Points, in no order, along strands that fork, close into loops and pass close to each other.
Two points are linked if the straight distance between their rows is under 63.7. Some points are linked to none.
j_440: [ 24  -6   8 -13  28 -22 -17  28   6 -14 -18  19 -36  -8  19 -30 -14 -16
   1  35 -22   6 -16  -6 -23  36  20 -32 -10  25   4  30 -17 -13  -5]
j_789: [-47 -19  44  17  37  18  33 -14   6  -2  27 -14  22   5  28  31 -10 -11
 -30  -7  34  22  -6 -34 -19  -7   2  -1  21  -6 -19  16 -22   7  11]
j_474: [ -6  27  -4   8  10  -4 -19 -10   5  13  11   4 -26 -21  24 -11  -7  -7
  -2  21  -9  10 -14  -1   3  36  15 -13   3   0 -17  11 -25 -14  -8]
j_371: [-13  24  27 -15  32  21   1 -16  23  -4  -3 -24  10  -7  24  -1 -11 -26
 -13  26  23  21 -18 -35  13  28  -1 -33  27  -3 -28  31 -14 -12  29]
j_121: [ 40  28 -32   8 -27  -6 -35  -4   2   5  -6 -14 -15  -5  -4 -28  10  -6
  30  -7 -26 -32 -27  34  19  15  12  -2 -27  -7   5 -10  11 -21  -6]
j_206: [-49 -38   0  11  17  -1  32  -4 -11  13  32   3  35  17 -25  29  -1  41
 -18 -32  26   0   4 -16 -23 -49  -6  48  10  -9  20  15   0  25  -1]
j_535: [-30 -33  24  30  27 -17  27   0  -2  -6  33  27 -22   0  38  14 -15  -5
 -34   6  12  26  10   0 -40  10  19   3  -3  13 -12  11 -35  -1 -22]
j_382: [ 47  -4 -20  10 -26 -38 -34  39 -18 -16 -12  49 -54   1  -8 -29  28  12
  25  24 -50 -20  -2  40 -27  32   7  -7 -53  18   8  -2  10 -17 -40]
j_713: [-33  32  30  12   2  17   5 -30   5  11  21  -8  -3 -14  15  23  -1 -13
  -9  15  13  26   3 -10   7  31  -7 -16  12  -4 -31   2 -21  -1   9]
j_790: [-33 -26  61  19   0  -2  40   4 -17 -11   1   3  31  19 -30  62   7   3
 -33  14  15  33  28  -6 -18  -2 -23   1  13  15 -16 -39  15  38  12]
j_628: [-14 -23  -9 -23  15  24  12   1   1  -4  -4 -20  42   6 -21  -1 -10  18
  11 -41  23 -16  -8 -20   6 -48  -4  25  21 -23  25  24  12  16  11]
j_704: [ 12 -20 -84  -3 -37 -21 -12  11   0  12  26  17 -10  -7   4 -41   2  27
  14 -36 -15 -31   1  34   6 -30  16  55 -20  -7  24  -2  -3 -13 -23]
j_547: [ 37  15  -5   8 -27 -19 -21  13  -9 -10 -14  19 -35   0 -16 -14  16  -2
  25  17 -36 -11  -1  23 -12  27  -9 -18 -41  12   3  -6  20  -5 -18]
j_395: [ -4  32  35 -13  -3  24   0 -15  13   0 -24 -20  19   2 -13  33   9 -22
  -2  19  12  11  18 -20  27  15 -23 -34  12 -11 -26 -21   8   7  30]
j_501: [-34  19 -12   1  -5  34   1 -35   6  21  27 -19  17 -11   8   7  -1   6
   4 -29  31   5  -5 -10  18  -7  -1  15  20 -29 -10   2 -12  -3   2]
j_420: [-37  56 -17  18 -29  29 -19 -54   1  39  40 -22   2 -20  15  22   9  -3
   0 -15  21   9  -9  18  34  21  -3  13  11 -35 -34 -28 -15 -13   1]
j_143: [-43  20  65  15   9  13  26 -28   8   0  23 -10  17  -1  17  45  -2 -28
 -34  31  21  43  14  -9   8  35 -23 -30  16  -1 -41  -9 -25   9  24]
j_18: [ 12   4  58  -6   2  -3  20  15 -10 -18 -32  -1   8  17 -20  37  12 -19
 -13  39 -14  26  35 -14   4  11 -31 -41   5  23 -10 -34  26  18  19]
j_271: [-39 -23 -30 -11  -6   1  21  -6 -15  13  22  -7  40  13 -34   9  -4  41
   7 -41  20 -21   8   2   3 -56 -11  57   6 -25  28  15  10  21   7]
j_645: [-12  29   5 -10  26  15 -12 -19  20   5   1 -20   1 -14  27 -10 -11 -18
  -4  19  16  12 -26 -27  13  31  10 -22  25  -8 -21  26 -19 -17  19]
j_192: [-10  27  20  -2 -12  23   0 -23   5   5  -7 -14   9  -1 -15  23   7 -10
   7   1  13   5   9  -8  17  13 -16 -17   4 -12 -17 -13   6   7  14]
j_857: [ -8  13  32 -21  18  38   3  -6  21  -4 -22 -30  33   5  -3  13   0 -19
  -1   7  33   2   0 -37  19   1 -12 -29  31 -15 -14   9   5   2  34]
j_320: [ 47  11  19 -30  12 -11 -17  22  14 -19 -44  -8 -18   4   0 -25  -4 -27
  13  42 -22  -2 -17 -22  -1  28  -5 -49 -10  16   5  22  17 -12  15]
j_408: [ -4 -14 -24  -4  42   3  -9   3  18   7   7   5 -21 -14  45 -32 -19   8
 -15  -6   4  -2 -12 -19 -20   2  33  10  24  -1   6  27 -36 -18 -23]
j_705: [ 16   2 -75   5 -33 -14 -23   0   3  18  22   9 -15 -15  16 -37   3  17
  10 -31 -18 -27 -11  37  15 -14  22  44 -12 -10  13 -12  -7 -21 -25]
j_823: [ -7  22  25 -25  25  33   0 -10  26  -3 -18 -32  22   1  11  -2  -6 -25
  -3  17  29   6 -16 -41  19  15  -6 -32  33 -13 -18  24  -2  -9  35]
j_372: [-12  33  31   2   6  10   0 -18   9   2   4  -9  -5 -11  10  13  -5 -22
  -7  30   3  24  -1 -12   8  37  -7 -29   7   3 -27   7 -13  -5  15]
j_123: [ -6  35 -43  23 -15  -8 -37 -20   0  32  27  13 -30 -32  32 -14   4   4
  -1  -1 -12  -8 -14  26  17  18  18  24   4 -10 -18 -20 -25 -21 -31]
j_516: [ 47   2  31 -33  10   2  -3  27   2 -21 -65 -14  12  21 -23   4   3 -23
   6  35 -13  -5  19 -32  16  -6 -15 -53   6  10  10 -13  41   4  25]
j_577: [ 29  14  17  -6 -23   1  -2   2  -6 -11 -36   2  -2  11 -34  13  16  -5
  20  13 -17  -8  19   5   8   4 -25 -24 -19   5   0 -26  38  12   5]
j_617: [ 18  -4 -34   9 -15 -17 -20  12  -7   6   7  33 -38 -10   4 -26   6  12
  11  -4 -21 -11   0  17 -13   9  20  14 -21   6  10   1 -11 -10 -32]
j_813: [-32 -46  40  19  41  -1  35   8  -3 -13  19  -1  18  16  16  23 -12  -4
 -30 -12  26  15  -9 -31 -39 -22   6  10   9   8   2  20  -8  16   1]
j_618: [  6  45  28 -18   0  16  -8 -13  20  -4 -24 -23   7  -1  -5  16   5 -29
   0  34   2   9  -2 -17  28  31 -20 -42  10 -10 -28  -5   9  -7  30]
j_335: [ 14 -17 -51   1 -21 -17 -11  14  -8   6  14  36 -28  -5  -5 -30   4  24
  12 -20 -14 -17   4  17 -12 -10  15  31 -22   5  19   5  -7  -6 -31]
j_602: [ 15  11   1  13  -5 -24 -20  17  -9  -1   4  34 -49 -10   8 -12   8  -1
   6  29 -34   5  -1  23 -20  40  10 -15 -26  17  -5   4 -12 -11 -27]
j_903: [ -8 -35 -34  -8   6  -5  16  12 -10   2  13  12   9   7 -15 -17  -8  31
  11 -36  11 -13   2  -9 -18 -43   7  40  -4  -3  36  31   1   8 -11]
j_15: [ 10 -16  75  -1  11 -16  35  27 -21 -25 -26  -4  13  29 -14  40  10 -26
 -34  46 -12  40  33  -8  -5   7 -27 -45  12  32  -9 -43  25  25  19]
j_792: [  5  17 -26  11 -27   0 -14 -13  -5  11  13   8 -18  -8  -7 -12   6   2
  16 -14  -9 -11  -5  19   6   6   4   8 -19  -8   1  -8   2  -5 -13]
j_147: [-39 -32  45  30  42 -15  37  -5   1 -11  31  11  -3   6  46  25 -23 -21
 -44   7  25  31   0 -12 -34  10   8  -6   5   3 -21  16 -31   4  -6]
j_141: [-43   3   4   8   7  30  15 -27   2  18  30  -9  18  -6   4  19  -1  11
  -5 -27  30  11   3 -18   2 -13  -5  20  19 -18  -8   4 -15   5  -1]
j_261: [ 38  13 -62  -1  -9 -19 -49  10   7  16  -3   2 -27 -18  36 -49   3   2
  14  -2 -30 -43 -40  35  23   9  33  19   0  -5   9  -7 -15 -36 -26]
j_221: [-35 -34  -6  11  34   8  26  -4   4   7  31   2  14   0  13   8 -10  26
 -16 -37  25   5  -4 -27 -24 -41  10  35  14  -4  13  22 -21   2 -11]
j_498: [  0 -28  51  -1   5  -5  25  27 -21 -17 -35  -6  38  24 -43  48  10   5
 -27  22   2  23  32 -19 -11 -15 -21 -18  19  21  -2 -49  34  38  20]
j_744: [-13 -20   9 -14   8  21  13  -1  -1  -3 -10 -12  40  11 -34  13  -3  16
   7 -28  21 -11   4 -20   1 -37  -9  17  17 -11  16   9  16  25  13]
j_512: [-30  36  -8  -4 -29  39  -8 -43   8  19  12 -31  30  -4 -18  27  10  -3
   9 -32  32  -9   4  14  42  -1 -14   4  16 -37 -21 -29   1   4  20]
j_104: [ 10  12 -78   4 -42  -4 -19 -13   4  18  28 -18   8 -18  15 -32   1   9
  17 -41 -11 -28 -16  45  32 -21  19  50  -8 -14  10 -17  -1 -25  -5]
j_20: [ 11  -8  59  15  17 -51  13  16  -1 -24  11  32 -35   1  27   0  -7 -29
 -29  60 -25  50   5  30 -23  53 -15 -54 -18  35 -15   5 -20  -2   2]
j_812: [ 40  27 -20   7 -45  -3 -18 -10  -2  -6 -22 -17   7   7 -36  -3  23   1
  33 -12 -23 -36   4  44  21  -1 -12  -4 -45  -4   1 -35  35  -4   7]
j_492: [-25 -18 -29   3  17  14  10 -10   5  11  29   4   5  -9  17  -7  -9  26
  -4 -39  17   3  -1 -17 -11 -33   9  34  13 -10  14  19 -20  -5 -18]
j_403: [ 44   3 -61  -5 -29  -8 -29  10   2   0  -5 -13  -6  -5   4 -47   1   2
  32 -26 -25 -41 -28  36  20 -12  26  17 -24  -7  23   1   8 -22  -8]
j_655: [-31  51  -3   6 -28  36 -13 -48   6  25  21 -29  15  -8  -5  30  10  -6
   6 -16  26   4  -1  11  38  18 -13   1  10 -34 -33 -26  -7  -3  15]
j_578: [ 32  -7  -5 -22 -22  -2   0  12  -8 -17 -49  -9  26  21 -48   3   4  10
  25 -14  -2 -28  15   6  18 -30 -16  -7 -12   0  17 -18  43  25  18]
j_648: [ 40   7   0 -12 -27  -1  -5   7  -5 -14 -41  -5   4  14 -39  -1  11  -1
  27  -3 -15 -23  10   9  14 -11 -17 -18 -24   2  10 -21  41  10   8]
j_670: [  2  -4  53 -23  28  20  14  19  11 -16 -39 -26  45  18  -9  29   2 -30
 -25  31  21  11  17 -51  16  -4 -16 -46  36   0 -14 -10  16   9  43]
j_532: [ -4  38 -43  14   3 -12 -47 -20   8  34  19  12 -34 -36  50 -21  -2   2
 -11  15 -12 -14 -25  26  24  26  24  26  20  -9 -19 -18 -33 -26 -31]
j_98: [  2   7  22  23  -8 -20   0   6 -11  -4  13  34 -42  -9   5   6   8  -3
  -3  30 -27  25  13  22 -23  39  -4 -17 -23  22 -12   1 -14   0 -19]
j_112: [-27   0 -22  21   2   4   3 -18   0  21  34  21 -18 -17  19  -1  -3  16
 -14 -13   6  14  11  -2 -14   0  12  25   4  -2  -8   1 -31  -7 -26]
j_967: [ 21   7  43 -31  23  14   5  14  15 -17 -47 -23  24  15  -7   9   1 -34
 -10  36   7   6  10 -44  17   5 -17 -51  22   6  -6   2  20   0  38]
j_467: [ -7  -4  21 -11   9  27   8  -7   5  -3 -11 -16  24   5 -13  10  -3  -4
   7 -13  23  -3   0 -25   3 -17  -7  -3  16  -7   3   9   7  13  16]
j_424: [ 28  34  18 -24   2  12 -16  -6  24 -10 -41 -28   5   4  -7  -1   2 -28
   9  31  -5  -3 -11 -21  29  23 -13 -44   5  -8 -13   1  19 -11  30]
j_127: [ 21   9 -63  -8  12  -9 -44   2  14  22  -4   8 -29 -26  51 -51  -8   7
  -2  -2 -15 -30 -34  20  16  10  36  28  25  -8   8   0 -26 -30 -32]
j_895: [-29 -25 -40   8   3  -4  15  -7  -2  16  36  18   0  -6   5  -5  -3  37
  -7 -36  14  -2  10  -6 -14 -35   3  52   5  -7  19  13 -18   0 -23]
j_37: [-16  56 -31  19 -30  16 -30 -48   2  39  34 -25  -2 -23  22   7  10  -5
   5 -13   9  -3 -23  26  40  21   5  19   9 -29 -26 -29 -13 -22   1]
j_438: [  2 -26 -81 -10 -11 -11  -4  10  10   9  22  17  -8 -11  17 -40  -9  31
   4 -41  -6 -22   3  15  -3 -36  15  64   0 -12  28  10 -13 -12 -27]
j_199: [-22 -45  11  19  43 -13  24  11   6  -8  22  23 -22   3  41   0 -19   1
 -35  -4  15  13   1 -11 -44  -5  26  11   2  13   1  21 -35  -6 -23]
j_965: [ 43  13 -50   0 -18 -11 -37   8   3   6  -7  -4 -20 -10  11 -40   1  -3
  27  -9 -25 -35 -34  28  16   7  25   7 -19  -6  14  -1   2 -26 -15]
j_564: [-15  37 -19  24 -21   3 -19 -28  -6  27  31  10 -24 -22  10   4   8   3
   3   1  -6   6  -3  18  11  23   6  12  -8 -14 -21 -17 -17  -9 -21]
j_22: [-47 -28  12  10  38  20  28  -8   7   4  32  -9  30   8  11  22  -7  20
 -20 -39  33   8  -9 -33 -17 -42   5  29  23 -12   5  23 -14   9   2]
j_786: [-19  -8 -28 -19   8  31   3 -12   5   4  10 -28  32  -1   0 -11 -10  15
  13 -48  25 -12 -11 -13  17 -40   1  27  24 -31  21  22   4  -1   6]
j_128: [ 44  15  -9  13 -21 -34 -38  26 -11 -12 -14  32 -47  -5  -5 -20  23   1
  26  32 -53 -14  -8  40 -17  40  -1 -17 -48   9   1  -6  11 -16 -33]
j_814: [ -7  17  49   5   1   2  14 -10   0  -6  -2   2  -4   2   2  23   1 -21
 -10  33  -4  26  16  -7  -3  29 -18 -31   1  14 -20  -4  -1   8  15]
j_334: [  2 -18 -48   0 -25 -12   3   2 -11   8  18  20  -6   1 -17 -21   2  26
  16 -29  -2 -17   6  15  -3 -26   6  35 -18  -5  26   7   4   1 -17]
j_196: [-21  25  32  13 -18  16  11 -24  -3   9   7   3  -1  -3 -16  33  11  -7
   2   7   5  17  19   0   6  19 -20 -10  -2  -1 -23 -20   0  13   6]
j_476: [ 35  10 -20   0   4 -31 -45  31  -2  -4 -18  32 -49 -12  16 -35   6  -4
  11  35 -46 -17 -21  25 -14  39  24 -14 -24  12   0  10 -14 -24 -33]
j_275: [  4 -28 -25 -21 -17  -2  10  11 -14  -6 -16  -7  29  15 -42  -9  -7  27
  26 -32   7 -32   5   9   5 -46  -5  31 -10  -9  37  16  29  22   8]
j_165: [ 27 -16 -26 -18  -2   4  -6  13   2  -6 -16  -4  -4   3  -5 -35 -10   3
  30 -22  -2 -21 -14  -6  -4 -19  12   6  -6  -2  28  27   9  -1  -6]
j_115: [ 10 -25 -61 -12   3  -4  -6  13   5   6   9  18 -13  -9  15 -42 -10  25
   6 -33  -2 -18  -3   3 -11 -29  19  42   2  -3  29  18 -15 -11 -30]
j_966: [ 53  -8  35 -28   5  -7   1  36  -6 -26 -61  -1  -4  23 -25  -4   5 -18
  11  36 -25  -1  16 -22  -4  -4 -16 -47  -9  27  17 -10  46   9  14]
j_728: [ -4   1 -34   2 -25   4   0 -13  -8  14  17   5  -4  -4 -15 -11   0  12
  19 -29   4 -11   1   9   7 -15   1  25 -13 -12  13   0   3   1 -12]
j_544: [-17  20 -13  -7 -28  23  -1 -29   0  11   3 -22  25  -1 -28  16   6   6
  16 -36  21 -14   4  15  31 -16 -11  12   0 -25  -6 -19  12   9  13]
j_837: [ -7  35 -26   9  18 -10 -39 -15   8  21  12   9 -30 -30  45 -18  -9  -3
  -9  25 -10  -1 -26   9  15  38  27   4  18  -4 -18   5 -32 -26 -19]
j_6: [ 31 -32  24 -21  -4  -9  12  37 -19 -22 -56   1  23  29 -54  11   5  13
   4  11  -6  -5  21 -18 -15 -31 -16 -14   3  26  23 -20  51  35  14]
j_157: [-15   0 -29 -15 -23  18   6 -19  -4   6   3 -24  34   4 -30   0  -2  14
  21 -46  19 -22   3  14  27 -37  -7  26   1 -27  14  -3  17  10  13]
j_556: [-40 -49  48  31  48 -16  40   8  -3 -18  27   8   5  15  42  27 -22 -17
 -44  -6  31  28  -9 -20 -42  -9   8   5   5  -1 -11  15 -19  15  -5]
j_863: [ 31  -9 -31   9 -25 -27 -23  25 -14  -5  -1  44 -44  -3 -10 -27  19  19
  18   2 -32 -15   3  28 -19  13  11   9 -39  14  13  -1   2 -12 -36]
j_647: [-10  -3  44  35  -1 -30  17   1 -13 -10  25  38 -40  -5  15  19   4  -8
 -19  37 -20  44  19  31 -27  42 -10 -23 -20  28 -19  -4 -21   3 -12]
j_788: [ 51  19 -27   1 -36  -6 -24   5  -1 -10 -25 -12  -4   6 -21 -26  14  -5
  36  -9 -28 -36 -15  35  14   1   1  -7 -40  -2  14 -12  28 -12  -1]
j_229: [ 20  19  -8   4   6 -28 -35  18   0   0  -6  29 -46 -17  19 -21  -1  -6
   6  36 -37  -1 -15  22 -10  47  17 -19 -16  13  -9  11 -18 -18 -25]
j_332: [ 27  26 -49  -3 -47  11 -18 -13   2  -1  -3 -49  29   1 -22 -16  12   1
  31 -42 -14 -44 -12  60  44 -22  11  17 -27  -8   8 -19  20 -18  26]
j_446: [ -7 -34 -36 -21  -1  -2  13  14 -11  -4   1  -5  29  14 -27 -15 -11  29
  23 -39   8 -29  -1   0  -2 -56   0  43  -2 -13  43  31  19  16   3]
j_604: [-18  10 -33  -8  -4  25  -5 -26   6  18  21 -21  14 -11  13 -12  -7   9
  12 -40  22  -3 -12  -4  19 -20   7  23  19 -30   6   7  -7 -10   0]
j_756: [ 20  -5  29  -5  24 -30  -6  21   7 -20 -12  19 -33  -6  20 -18 -13 -22
 -10  47 -23  20  -9   1 -25  41   8 -42 -14  32  -5  28 -15  -8   3]
j_651: [  0 -31  65   5   6 -13  37  28 -22 -23 -27  -3  23  27 -24  44   8 -11
 -33  33  -3  37  29 -12 -18  -3 -22 -25  16  29  -6 -41  30  33  16]
j_623: [ 41  -3 -25 -14  11 -24 -37  35   2  -4 -24  28 -46  -8  16 -45  -4  -2
  13  20 -34 -19 -22  12 -16  27  31 -12 -16  14  12  19 -16 -23 -28]
j_824: [-25 -55  24  15  34  -6  34  14  -6  -9  15   8  18  19   1  18 -10  13
 -23 -23  24   7 -10 -29 -45 -36  11  26   5  10  15  23  -4  17  -6]
j_325: [-39  -4  31  15  13  21  23 -19   1   4  20  -3  13   0   7  26  -5  -3
 -14  -7  26  21   6 -22 -12   0  -3   3  12  -2 -12   5 -14   9   4]
j_421: [  7 -37 -39 -13  20  -2   4  19   2  -3   5  13  -6   0   7 -34 -12  24
   8 -32   5 -14  -7 -15 -22 -34  18  30   3   0  36  31 -14  -6 -23]
j_717: [-60   5  61  22  13  26  32 -27   6   4  32 -10  24   0  17  53  -2 -18
 -35  10  36  36  12 -18  -1  17 -18  -9  19  -8 -38  -9 -26  11  19]
j_262: [-14 -28  -1   8  50  -2  10   8  13  -3  15  14 -17  -7  46 -14 -22   2
 -27  -2  12   7  -5 -20 -34   1  28   4  12   9   1  29 -38 -13 -18]
j_661: [ 32 -13 -59 -14 -15  -3 -14  13   0  -2  -6  -2  -7  -2   1 -46  -8   8
  29 -30 -12 -31 -19  15   8 -23  20  20 -13  -8  32  16   6 -13 -12]
j_773: [ 25  22 -28  -1 -43   7 -11 -16   1  -1 -13 -30  21   7 -31  -6  12  -1
  30 -30  -8 -36  -2  41  34 -15  -6   2 -27 -13   4 -27  25  -2  19]
j_774: [ 20 -16  49   4  18 -43   8  29  -4 -27  -3  28 -37   3  23  -8  -8 -25
 -20  53 -28  35   2  18 -33  42  -5 -48 -20  41  -4  13 -12  -3   2]
j_884: [ 24  15  39  -5 -10  -4   7  11 -11 -16 -34   4  -9  13 -26  27  17 -12
   3  33 -26  15  31   0   3  13 -31 -36 -13  21  -8 -30  33  14   6]
j_361: [  2 -18  19  14 -23 -15  21   9 -25  -7  -3  31 -14  13 -40  19  15  18
   7   6  -7   7  21  11 -23  -1 -20  11 -21  27   6 -11  28  21  -8]
j_620: [ -3   0  40 -22  20  33   4  11  14 -10 -34 -26  49  10 -18  33   2 -15
  -7   8  30   0  16 -44  22 -14 -17 -29  37 -14 -10 -10  14  13  39]
j_541: [ -3  -9  57   6  11  -8  23   4  -2 -15  -6   3  -4   9   8  20  -2 -27
 -18  35  -5  31  12 -12 -17  22 -16 -34   0  24 -13   3   0  11  13]
j_983: [-49 -44  29  21  32   3  38   2  -1   0  26  -2  36  23 -10  34  -4  26
 -31 -31  30   9  -9 -29 -34 -42   2  36  15  -4   7  15   0  26   6]
j_600: [-26 -14 -28 -15 -20   8  15 -12 -10   7   8 -15  41   8 -42   7  -4  28
  15 -42  22 -27  11  12  19 -47 -13  41   1 -25  21   5  20  22  12]
j_537: [ -6  25  16   2  19   1  -7 -11  10   2   6  -3 -16 -14  24  -6 -11 -18
  -8  32  -1  21 -13 -12   0  40   8 -26   8   5 -22  22 -24 -11   8]
j_974: [ 52 -16  28 -20  -9 -15   6  39 -17 -30 -54  12 -16  24 -36   1  16  -3
  14  33 -31   0  21  -2 -15  -3 -23 -33 -21  38  21 -19  53  15  -1]
j_927: [ 16 -12 -21 -18 -11   8   1   3  -5  -6 -13  -9  14   7 -25 -18  -6   7
  28 -28   5 -23  -6  -2   5 -29   1  11  -7  -8  26  15  19  10   2]
j_703: [ 25  23  31 -35  19  12  -6   7  23 -15 -39 -24  10   6  -1  -5  -4 -36
  -5  42   3   8  -9 -37  19  22 -11 -51  11   5 -13  18  13 -10  36]
j_295: [ 35 -29  34 -24   7  -5   9  41 -17 -25 -64 -10  30  28 -44  20   5   0
  -3  22  -5   2  27 -31  -5 -28 -12 -31  13  22  19 -27  49  28  21]
j_156: [-29  20  59  15  -1  10  26 -20   0  -2  12  -2   8  -1   3  43   5 -22
 -21  29   8  38  24  -6   4  28 -26 -26   7   8 -32 -17 -12  12  18]
j_328: [  6  32 -56  11 -48   6 -22 -28   0  23  26 -33  12 -14   2 -15  11   4
  19 -38  -9 -26 -19  51  40 -13  13  35 -13 -17  -1 -27   6 -23   6]
j_130: [-32  25  16  21  -9  16   7 -31  -5  15  26   4  -9 -15   4  22   4  -1
  -3   5   8  23  10  -2  -1  22  -5  -1   0  -5 -23  -6 -18   4  -4]
j_443: [ 33  -4  -7 -13  12 -14 -19  24   2  -8 -21  16 -32  -7  10 -33  -8  -7
  17  18 -21  -6 -17  -7 -16  23  20 -22 -12  14  13  27  -6 -12  -9]
j_324: [ -8  18 -61  15 -16  -3 -29 -18   9  35  30  12 -23 -31  39 -23  -1  15
  -8 -19  -5  -9  -9  23  12   1  18  48  17 -14  -9 -18 -28 -20 -33]
j_32: [-49 -36 -26   8   4  -9  30  -3 -14  20  38  10  28  13 -24  15   1  52
  -7 -37  18  -7  11  -6 -18 -54  -8  63   6 -12  27  18  -3  20  -4]
j_548: [ 22  25 -57  -1 -42  11 -22 -16   3  10   7 -49  23  -7  -1 -29   6  -4
  27 -40 -13 -37 -25  50  42 -18  18  24 -14 -14   9 -14  12 -27  18]
j_63: [ 24  17 -10  12 -32  -8 -15   0  -9  -2  -5  14 -25  -2 -19  -6  16   0
  25   2 -25 -10   1  22  -1  17  -7  -3 -34   2   1 -11  17  -1 -15]
j_318: [ -4   2  40 -10  34   4  10  -1  17 -14  -6 -17   6   1  22  -4 -15 -31
 -19  34  13  20 -12 -35  -7  22  -1 -38  15  11 -16  30 -13  -5  28]
j_79: [  8  -2 -45 -10  25  -2 -27   6  16  17   2  10 -29 -21  47 -44 -16  10
  -6  -2  -7 -13 -20   0  -5   9  35  20  25  -3   7  14 -34 -23 -31]
j_263: [ 31 -10  36 -27   9   5   4  32  -8 -19 -62 -14  34  22 -35  26   8 -11
  -2  23  -1   2  29 -35  18 -19 -16 -44  18   9   5 -32  40  20  30]
j_677: [  1 -17  58  30   4 -47  23  14 -12 -23  22  42 -42   4  24  12   1 -17
 -26  48 -22  49  16  42 -34  45 -14 -37 -21  34 -16  -5 -19   5  -8]
j_109: [-51  -3  54  18  31  23  30 -20  10  -1  27 -18  25   3  31  36  -8 -21
 -35   7  39  28  -1 -29  -6  11  -7 -12  23  -9 -30  11 -25   3  20]
j_273: [  4 -17  40  -6  -2   1  19  17 -16 -14 -33   0  23  20 -43  32   9   4
  -7  14   1  10  27 -16  -8 -14 -22 -13   7  20   2 -30  34  32  13]
j_514: [-27  13   0  26   0   2   3 -20  -4  16  33  17 -23 -20  18  12  -3   5
 -12   3   2  22  10   2 -12  20   7   8  -1   2 -20  -2 -31  -4 -20]
j_100: [ 16 -14  15 -14 -15  -1   9  14 -14 -13 -40   0  24  19 -51  20   9  13
  12  -1  -2 -11  21  -4   4 -24 -22  -6  -3   9  13 -24  41  32  13]
j_531: [  4   1  55 -11  27  -5  14   6  11 -18 -11 -10   3   8  17   5 -10 -36
 -20  46   2  29  -1 -25  -6  27 -12 -45   6  20 -14  16  -5   0  29]
j_868: [-28 -44 -47   0   6 -16  23   7 -10  12  31  18  14  10 -13  -7  -5  48
  -1 -37  10 -12  10  -5 -19 -57   0  65   2  -9  35  23  -6   9 -12]
j_534: [-18   5 -45  12   1   3  -9 -15   9  25  32  15 -19 -24  31 -18  -6  21
 -10 -22   4   1   0   3  -4  -6  17  38  14 -10   0  -1 -30 -13 -31]

A tip is a point with one link. Name the tips that can be reached along the links from each point below, in the order of the rows.
j_655: j_37
j_18: j_974
j_645: j_467, j_564

How many points has the smallest loop of links through each point below? Write - if it is on no loop.
j_63: 10
j_371: 8
j_408: 23
j_895: 8

A fork is a point with three links, a tip a point with one. Leave the first point through the second and follow the links. Name the first fork or tip that comes.
j_618 / j_424: j_371
j_535 / j_199: j_965
j_325 / j_789: j_814
j_79 / j_408: j_983
j_670 / j_967: j_130
j_577 / j_884: j_100
